Points, in no order, along strands that fork, close into loops and pass close to each other.
In the rows, 128 means zero.
Points whose rows are less than 133 apart are linked; no others are. Some points are linked to none.
k554: [135 122 109 128 125 158 116 130 131 119 103 129 147 134 121 124 157 136
 177 125 101 106 107 142 109  84]
k81: [124 145 111 115 132 152 127  91 133  88 136  91 134 152 108 101 159  75
 101  35 112  94 106  94 114 143]
k352: [109 158 145 132 164 165 151 164 132 144  72 136 101 123 136  28 115 172
 181 124 147 103 129 134 122  65]
k415: [151 119 171 106 109 109 118 149  91 130 103 163  97  77 193  97  90 133
 123 107 160 151 133  89  65 127]
k365: [120 127 100 135 123 172 113 116  79  96 130 103  97 168 102  87 176 119
 105  60 132 112 116 128 129 113]
k604: [153 151 102 128 155 169 136 134 133 101 113 140 127 166  83  95 193 123
 187  92 110  79 114 129 117  72]
k983: [126  96 120 118 115 100 100 154 104 107 120 104  86 112  51 149 171 117
 135  98 125 155 146 122 137 153]
k950: [101 120 127 124 193 138 185 115 136 114 151 136  86 119 110 105 123 112
  31  94 161 124 134  89 136 167]
k742: [101 113 124 139 120 154  90  75  74 142 129 108 149 112 114 211 164 130
 164  93 122 168  96 175 137  95]
k2: [151  99 143 128 117  72  88  91 148 150 113 115 135 166  95 172 135 149
 173 130  96 164 130 118 126  72]
k375: [162 128 137 147 100 101 128 177 152 137 148 128 155 162  96 130 122 132
 147 226 110  99 147 160 182 150]
k944: [120  85 121 110 146 104 149  92 183 135 118 137 149 110 119 177 100 123
  90 149 122 145 121 103 143 156]
k927: [115  88 166 124  99 150 129 131  79 132 120 141 132 166 181  90  99 131
 149 122 147 137 126 144 129  86]
k96: [145 157 146 115 140  72 119 137 177 135 131  77 134 125 141 155  69 114
  96 128  87 149 131  93  90 137]
k628: [156 110 134 122 163 119 150  87 128 123 139 226  90 134 111 128 162 163
 151 118 167 133 151  92 113  85]
k406: [ 97 121 124 128 145 156 132 180 105 149  98 153 107  72 115 140 146 171
 176 159 149 146 130 169 130 122]
k769: [145 110 136 118  67 127 101 143  89 120 140  98 159 124 168 160 115  94
 118 121 116 150 107 139  98 168]
k387: [115  59 157 124 120 113 131  92 138 132 110 115 163 186  84 155 130 123
 168 116 116 138 121 141 170  89]
k798: [139 153 114 137 162 113 166 107 150 105 193 130 113 163 116 106 125  99
  56 125 125  98 161  85 146 177]
k247: [120 107 111 134 146 171 131 212 128 104  74 142 106  78 109  79 146 157
 156 171 124  96 136 146 127 120]
k371: [122 110  97 139  59 119  80  87  80 118 153 102 150 109 161 183 147  95
  83 120 121 152 106 155 130 165]
k152: [158 143 101 111 114  99  84 158 166 127 100  83 111 104  56 160 168 127
 133 101  94 140 110 113 105 151]
k242: [138 157 132 147  92 104  78  82 108 145 128 124 144 132 235 121  84 145
 102 148 114 147 118 134  81  87]
k43: [141 110 123  96  94 159 122 113  86 178  96 140 116 153 128 120 164 150
 107  83 179 161  76 137 100 131]
k13: [138 137 150 118 153 143 136  87  96 148 123 192 110 125 135 133 159 162
 204 105 160 137 129 130 100  59]
k801: [119 121  81 138  94  92  76 135 167 104 112  73 156  88 101 178 145 106
 127 146  75 128 119 133 133 167]
k193: [128  70 155 107  97 107 148 151 156  88 133 111 178 122 116 144 100  61
 136 136 114 111 130 105 157 191]
k872: [150 155 101 143 103 133 102 134  91 119 153 174 133  66 190 169 132 140
 143 174 124 119 146 139  82 137]
k481: [146 196 123 122 144 158 159 201 164 124 131 128 142  90 173  94  93 129
 133 156 120  93 134 115  87 172]
k103: [ 96  93 126 152  97 147 118 110 132 127 141  71 169 179 131 127 108 104
  93 141 113 128 115 181 196 131]
k409: [ 98  75 138 143 172 122 141 147 151 100  98 110 119 130  45 113 139 132
 106 158 120 116 157 145 213 127]
k252: [121 147 151 144 109 100 124  60 131 187 116 144 139 169 211  97  78 162
 113 132 154 154 113 124 121  65]
k675: [ 91 157 102 133  99 177 138 108 114 112 174  94 187 126 140 150 157  61
 135  96 124 107  97 160 162 197]
k407: [152 196 108 147 108 131 135 161 137 172 146 137 113 174 158  52 124 156
 106 178 141  95 136 138 130 142]
k20: [127 169 149 142 157  79 139 110 163 141 168  72 128 176 120 143  76 111
  93 135  91 136 151 109 143 132]
k211: [132  99 122 139 148 137 133 214 145  90  95 113 118  92  68  88 135 142
 113 196 117  99 160 138 170 159]
k430: [ 95 174 148 156 124 158 119 126  78 165 109 128 120 101 193 101 117 177
 199 131 147 140 112 179 121  70]
k486: [153 161  94 157 130 102  97 107 170 137 133 156 132 138 173 118 111 169
 140 195 101 107 148 120 104  73]
k22: [ 88 126 160 131 180 125 156 146 143 142 108 111 112 127 126 103  82 150
 110 138 134 142 148 133 151 114]
k817: [ 92 122 157 132 114 134 138 123 114 155 143  55 158 179 118 162  96 105
 117 102 117 166 103 166 164 140]
k606: [113 150 174 112 176 155 168  80 122 162 140 150 140 159 138 137 108 128
 177  90 153 137 115 128 120  73]
k451: [179 151 123 136  99 116 113  72 148 168 138 156 158 218 155 116 144 160
 160 135 122 125 113 119 106  62]
k620: [ 94  83 172 109 159 128 157 159 119 158  78 119  88 136  92  90 107 159
 117 109 165 166 127 135 152 111]
k772: [147 166 105  92 131 173 159 144 170 120 131 115 164  97 101 144 151  79
 141  85 120  87  79 116 104 187]
k433: [137  70 167 121 119 113 140 191 158  87  94  81 173 135  78 117 113  93
 177 155  90 103 130 128 164 140]
k254: [142 158 147 142 164  82 146 168 138 114 156 173  83 112 130 105 109 154
 154 177 127 113 192  98 130 119]
k750: [130 154 152 128 183 118 157  99 106 121 163 146  69 137 135 103 120 127
  69  66 152 139 145  76  90 117]
k280: [ 69 126 110 124 131 164 130  83 114 121 144 106 155 114  87 171 181  80
 146  76 137 125 103 162 183 173]
k815: [127 133 138 100 131 154 165 209 131 153  99 115 105 103 133  64 105 139
  93 134 168 135 122 121 118 188]
k197: [130 164 148 122 146  83 164 129 154 188 108 163  75 124 135  78 108 180
 119 142 183 148 137  95 135 139]
k842: [114 136 117  93 148 173 152 157 192 134  99  98 167  60  93 175 118 102
 139 100 110 126  82 132 118 184]
k794: [166 189 116  96 134 162 153 210 172 121 132 126 117  87 115 113 130 109
 132 110 117  90 111 102  75 182]
k981: [138 156 114 137 177 106  84 137 119  97 127 136  84  43  90 181 151 144
 146 110 102 144 152 115  83 100]
k822: [111 164 112 163 138 145 123 143 145  74 167  80 193 128 161 138 102  86
 139 158  72  84 147 151 158 138]
k789: [127  98 121 129  89  95  77 168 123  66 120  82 147  73 114 171 133  84
 168 127  71 123 141 123 115 146]
k824: [143 150 157 108 127  99  97 156 151 136  96  66 114  79 132 152  89 115
  98  80 105 163 108 103  68 130]
k797: [105  82 162 113 111 124 130 135  62 169  91 135  73 143 118  97 133 162
 110  97 185 189 125 144 133 116]
k304: [144 137  78 132 116 148 112  53 193 152 116 103 178 179 109 148 160 120
  94 113 104 110  79 127 141 128]
k880: [ 85 139 147 144 105 147 138 151  94 190 102 131 130 108 192 113  98 172
 140 155 169 164 105 192 147 124]
k47: [105 155 157 126 151 140 141  58 106 163 160  99 156 185 138 160 105 116
 130  87 131 152 108 143 133  91]
k84: [126  64 114 116  93  94 116 114 107  97 141 151 119 123  87 157 167 103
 127 128 135 132 144 114 154 159]
k752: [187 156 115 134  90 101 115 122 165 164 105 175 141 158 163  91 136 171
 180 178 121  98 120 105  90  91]
k853: [ 87  81 125 139 134 138 117 138 109 139 123 141 122  90 104 189 134 154
 150 163 140 158 139 180 177 125]
k572: [123 185 105 137 149 148 144 162 157 111 167 108 169 100 167 144  85 108
 118 157  93 102 139 137 122 169]
k122: [113 132 110 131 173 129 112 102 136  78 131 125 128  53 123 181 135 105
 129 105 102 123 138 115 109 119]
k670: [117  44 110 100 134 117 142  94 151 113 108 165 113 107  82 140 153 116
  85 117 157 136 126 101 155 169]
k330: [142 124 150 119  92 140 113 195  83  80 136  99 147  93 158 134 103  92
 158 104 104 132 139 124  90 156]
k143: [128 180  99 130 163 160 164 102 150 168 157 140 135 153  89 149 161 146
 131 134 143 117 114 149 155 132]
k134: [125 163 148 113 172 143 167 141 148 157  86 154  78 120 134  33 107 166
 131 109 173 113 126  97 112 111]
k693: [107 174 127 148 129 186 119 163  99 143  93 100 122 136 177  40 124 169
 171 115 124 108 111 163 110  72]
k449: [136 158 127 166 124  86 118 137 144 115 196 118 145 175 101 169 132 115
 163 178  87 105 166 145 172 117]
k796: [130  76  92 128  72 102  85  82 126 149 114 118 140 130 123 182 152 143
  70 129 139 182 107 142 136 149]
k9: [126 107 127 125 159 147 172 139 124  71 150 191 125 125 103 125 155  95
 165 138 138  73 155 110 147 124]
k588: [151 147 106 142  81 150 121 159  97 111 169 157 157 114 149 172 159 115
 194 181 109 100 126 167 121 139]
k163: [125  71 139 131 130 138 112 142 119 109  87 105 132 175  69  95 155 144
 170 129 109 113 124 154 160  62]
k523: [ 96 119 127 134 156 140  97  61  93 111 128 108 150  57 130 223 139 105
 141  86 112 161 115 145 120 110]
k437: [161 149 123 134  98 136 145 189 113 145 156 148 116 170 105  80 151 140
 136 185 150  97 149 149 154 158]
k374: [138 130 127 116  92 107 135 116 113 194 100 191  88 109 166  94 120 180
 126 146 198 160 121 119 111 141]
k839: [126  55 157 115 118 110 156 116 143 109 135 155 134 160 167 102  73 110
  74 157 144 128 153 104 148 136]
k444: [152 122 145 137 130  83 100  91  92 109 147 124  89 155 138 121 129 129
  87  88 121 155 153  84  88  96]
k453: [161 121  74 145  99  98  97  83 173 171 132 123 145 169 115 161 159 155
  79 147 122 154 107 128 138 135]
k473: [143 120 125 101  76 173 129 107 114 179 111  97 154 192 120 124 154 129
 127  90 140 145  65 152 117 139]
k269: [114  80 146 124 114  97 129 119 134 136  93 128 107 177 177  61  72 140
  43 136 141 150 128 113 127 105]
k361: [156 154 129 146  99 104  98  95 101 136 142 130 102 211 154  83 142 159
 122 116 126 132 141 113 104  60]
k597: [122 131 140 122 131 134 148  75 126 175 116 148 115 191 175  74 106 156
  69 110 168 143 108 120 121 100]
k400: [ 80 135  92 142 147 160 120 126 114  79 138 126 131  73  86 171 188 102
 159 113 120 106 131 149 159 144]
k56: [153 152 113 137 123  99 141 103 118 116 214 169 118 147 145 165 133 114
  97 156 135 116 168 110 128 160]
k221: [156 113 101  96  88 133 115  81 178 118 106 103 169 175  94 114 169  84
 113  68 111  98  75  93 123 157]
k160: [137  75 162 106 110  83 149 120 152 111 144 139 158 133 154 161  61  94
 110 151 121 137 147  93 132 168]
k342: [129 125 157  91 130 150 123 152 137 134  96 100 158  44 148 185  88 100
 133  88 118 158  90 122  78 164]
k331: [156 138 128 127 106 115  83 122  73 123 129 162 118  57 203 146 113 122
 102 131 135 147 133 112  56 141]
k665: [107  85  98 132 138 175 119 140 132 104  83 112 127 133 144  71 118 138
  75 137 125 110 120 146 136 113]
k713: [139 125 168 108 138 109 159 177 105 117 138 183  83  78 153 108 101 130
 143 140 167 137 167  97 105 157]
k207: [141 152 124 143 145 116 153 134  97  75 207 184 115 130 123 150 145  88
 148 139 127  92 174 108 134 142]
k599: [124 185 128 163 177  82 119 121 139 118 162 144 100  96 162 147  96 156
 136 171 101 131 180 110 105  95]
k609: [ 87 111 120 156 186 137 137 131 138 121 126 130 101 106 100 132 124 154
 100 162 133 131 159 156 177 108]
k975: [ 99 127 113 175 124 122 115 133 136 102 174  86 152 144 122 142 110 107
  99 174  99 114 159 171 204 144]
k535: [155 155 115 122 150 149 162 155 122  99 146 154 113 167  56 100 194 108
 172 115 131  70 140 118 151 127]
k661: [144 104 126 106 137 117 134  92 115 151 126 211  86  93 125 143 149 164
 111 129 182 157 140 101 101 135]

A fork is a point with three links, a tip a point with one. Leave the first point through the second and follow the links. Name the first fork or tip that comes.
k387; k163 -> k588
k752; k451 -> k2
k96; k824 -> k975
k371; k769 -> k160
k801; k789 -> k365
k103; k817 -> k880

A piece is two or more points that can be reached from each other along the links. Count, over all rows, the pieces, the separate loops (a circle has one, a figure eight two, a Y none), the forks (points with three links) and the tips (points with one).
pieces -> 5
loops -> 1
forks -> 4
tips -> 12

Name the points in between on the shortest way along the links from the first point to the second, in order.
k437; k96 -> k375 k449 k975 k822 k572 k481 k794 k772 k842 k342 k824
k254; k2 -> k599 k486 k752 k451 k361 k444 k750 k950 k798 k56 k207 k9 k535 k604 k554 k163 k387
k670; k242 -> k944 k160 k839 k269 k597 k252
k824; k430 -> k342 k842 k772 k794 k481 k572 k822 k975 k103 k817 k47 k606 k13 k628 k661 k374 k197 k134 k352 k693
